Points, in no order, along strands that fork, close into loops and pass close to each other.
In the rows, zero is written as 128.
Two points are linked if the straight distance between their rows is under 36.2. Some points are linked to none.
pafen: [139  78 131 108 143 137  75 116 132  87 105]
vas: [136 111 113 128 134 127 136 144 127 140 126]
poza: [121 162 144 196  85 115 137  49 113  95 142]
Kasa: [132 183 170 160 113  96 140  79 151 125 137]
Fim: [124 151 150 141 124 107 152 117 136 155 143]
Maf: [163 194 161 133 129  90 181 127 149 165 157]
Gesib: [122 168 121 161  99 136 182 110 110 163 129]
Faf: [103 144  71 128 119 156 172 152 116 186 123]
Nezi: [113  55  97 101 137 162  77 162 107 114 118]
basu: [135 164 148 132 128 112 149 122 152 159 145]
numaz: [143 104 146  86 142 120  90 155 137 104 135]
Madep: [122  63 108 103 145 156  73 144 116 114 117]
nes: [128 152  97 133 122 136 190 152 112 177 137]
loke: [ 91 103  82 118 113 154 145 142  92 158 113]
Sosek: [118 146 100 123 144 129 190 182 117 184 142]
gine: [108 169 136 199  77 123 143  51 119 102 132]
fasu: [151 181 188 154 119  98 122  78 158  81 143]
Zur: [130  90 145 133 135 134  54  78 128  50 106]
zutiv: [140  69 159 104 139 125  57 118 144  42 100]
lusud: [115 145 104 147 106 152 162 123 121 159 122]
gat: [133 181 180 155 113  98 120  70 155  94 136]
Lifi: [154 160 188 142 127 107 110  84 161  72 138]
liv: [143  86 136 100 139 121  84 137 136  87 107]
nopu: [ 94  91  68 104 132 160 132 180  92 156 115]
lod: [144  65 143  84 143 129  61 148 144  63 108]
gen: [101  97  61 126 114 157 146 142  82 163  98]
fased: [126  82  99 112 150 152 101 149 126 129 122]
Bipel: [144  70 139  79 149 129  64 168 146  75 120]
Tuv: [119  87 141 133 131 142  53  83 121  68 111]
Nivos: [123 161 145 183 102 123 149  76 114 115 136]
Ses: [101 116  90 123 119 161 145 144 114 159 123]
Karul: [119 170 106 154  98 142 187 119 111 171 128]
kita: [164 181 139 115 151  94 174 163 150 165 154]
duben: [125 145 119 111 156 121 154 184 136 181 147]
Rarib: [100 167 126 189  81 127 148  60 117 113 127]
Fanob: [145  95 153  85 143 127  80 151 142  86 132]
fifol: [140 117 143  91 144 120  99 155 140 115 140]
Fisi: [115 118  96 130 124 156 141 140 123 151 125]
Satu: [121 145  81 124 140 146 181 178 116 182 130]
vug: [136 114 135 122 129 115 124 133 125 131 126]
pume: [155 210 177 165 113  90 171  88 144 147 149]
muf: [136 111 131  99 141 114 111 157 134 129 134]
Lem: [139  76 156 110 139 128  56 101 139  41  99]
Zav: [133  67 111  94 156 147  74 143 126 105 113]
kevav: [107  54  96 109 126 157  89 159 103 108 107]
Buraf: [135  86 153 122 138 128  59  88 134  43 102]
Biza: [162 188 152 118 142  88 181 148 149 165 158]
zag: [129  83 135 121 137 144  65  98 126  79 106]
fibom: [111 171  89 152  98 143 190 128 111 192 125]
mede: [125 150 175 135 124 103 107  84 145  92 132]
bidu: [101  81  87 108 130 163 113 163 106 140 122]
Zetam: [110 135  76 122 132 158 163 166 117 177 126]
lan: [125 152 170 143 121 103 122  90 141 117 134]
Suza: [135  57 112  82 164 145  63 146 127  92 111]
Gupir: [ 92 106  71 106 136 162 143 182 103 170 120]
pulu: [135  90 109 113 148 136 107 147 131 125 115]
Bog: [110 171 129 186  87 132 156  76 116 124 129]
gidir: [129 150 126 153 114 131 176 119 111 156 135]
mupam: [141 197 173 167 108  97 154  87 152 136 143]
Talol: [157 173 127 112 159 109 165 177 152 174 148]
Nom: [132 114 105 134 132 141 143 141 124 143 127]
Bomin: [136 157 186 141 122 106 101  76 158  74 139]
mibiz: [147  84 147  79 149 129  67 168 147  82 135]
rafi: [136 120 145 133 127 112 125 118 124 124 123]
rogus: [133 131 122 143 122 126 162 129 120 148 132]
bom: [128 135 160 134 124 106 125 104 128 123 129]
kig: [111  85  93 109 140 161 110 159 115 138 127]
Rutaf: [107 155  80 138 106 149 179 139 116 188 122]
Gose: [144  69 158  95 139 125  58 135 147  54 109]
Leve: [130 135 140 142 122 115 152 119 121 145 135]
mita: [140  97 117 109 144 120 112 154 130 125 119]
Mot: [119 139 108 117 153 122 171 188 125 183 145]
Kat: [ 94 124  69 110 134 163 153 170 107 178 123]
mar: [ 98  75  71 103 129 160 121 176  95 139 108]
fogol: [121 161 149 186 103 112 142  63 115 108 141]
Makul: [138 163 122 115 159 118 160 172 150 183 151]
gefo: [163 199 170 143 125  90 183 111 147 161 155]
Ruv: [124 172 174 157 115  98 127  75 145 114 135]
fumi: [160 206 175 152 119  89 176 100 145 153 152]

A piece is two or more points that can be reached from each other along the links. Count, over all rows, the pieces, the separate loops (a circle has one, a figure eight two, a Y none), the forks (points with three links) and the tips (points with one).
pieces: 3
loops: 2
forks: 3
tips: 5

How many points has the smallest loop of links through each point below? Write 0 if it is on no loop.
gat: 7
Nivos: 6
Zur: 0
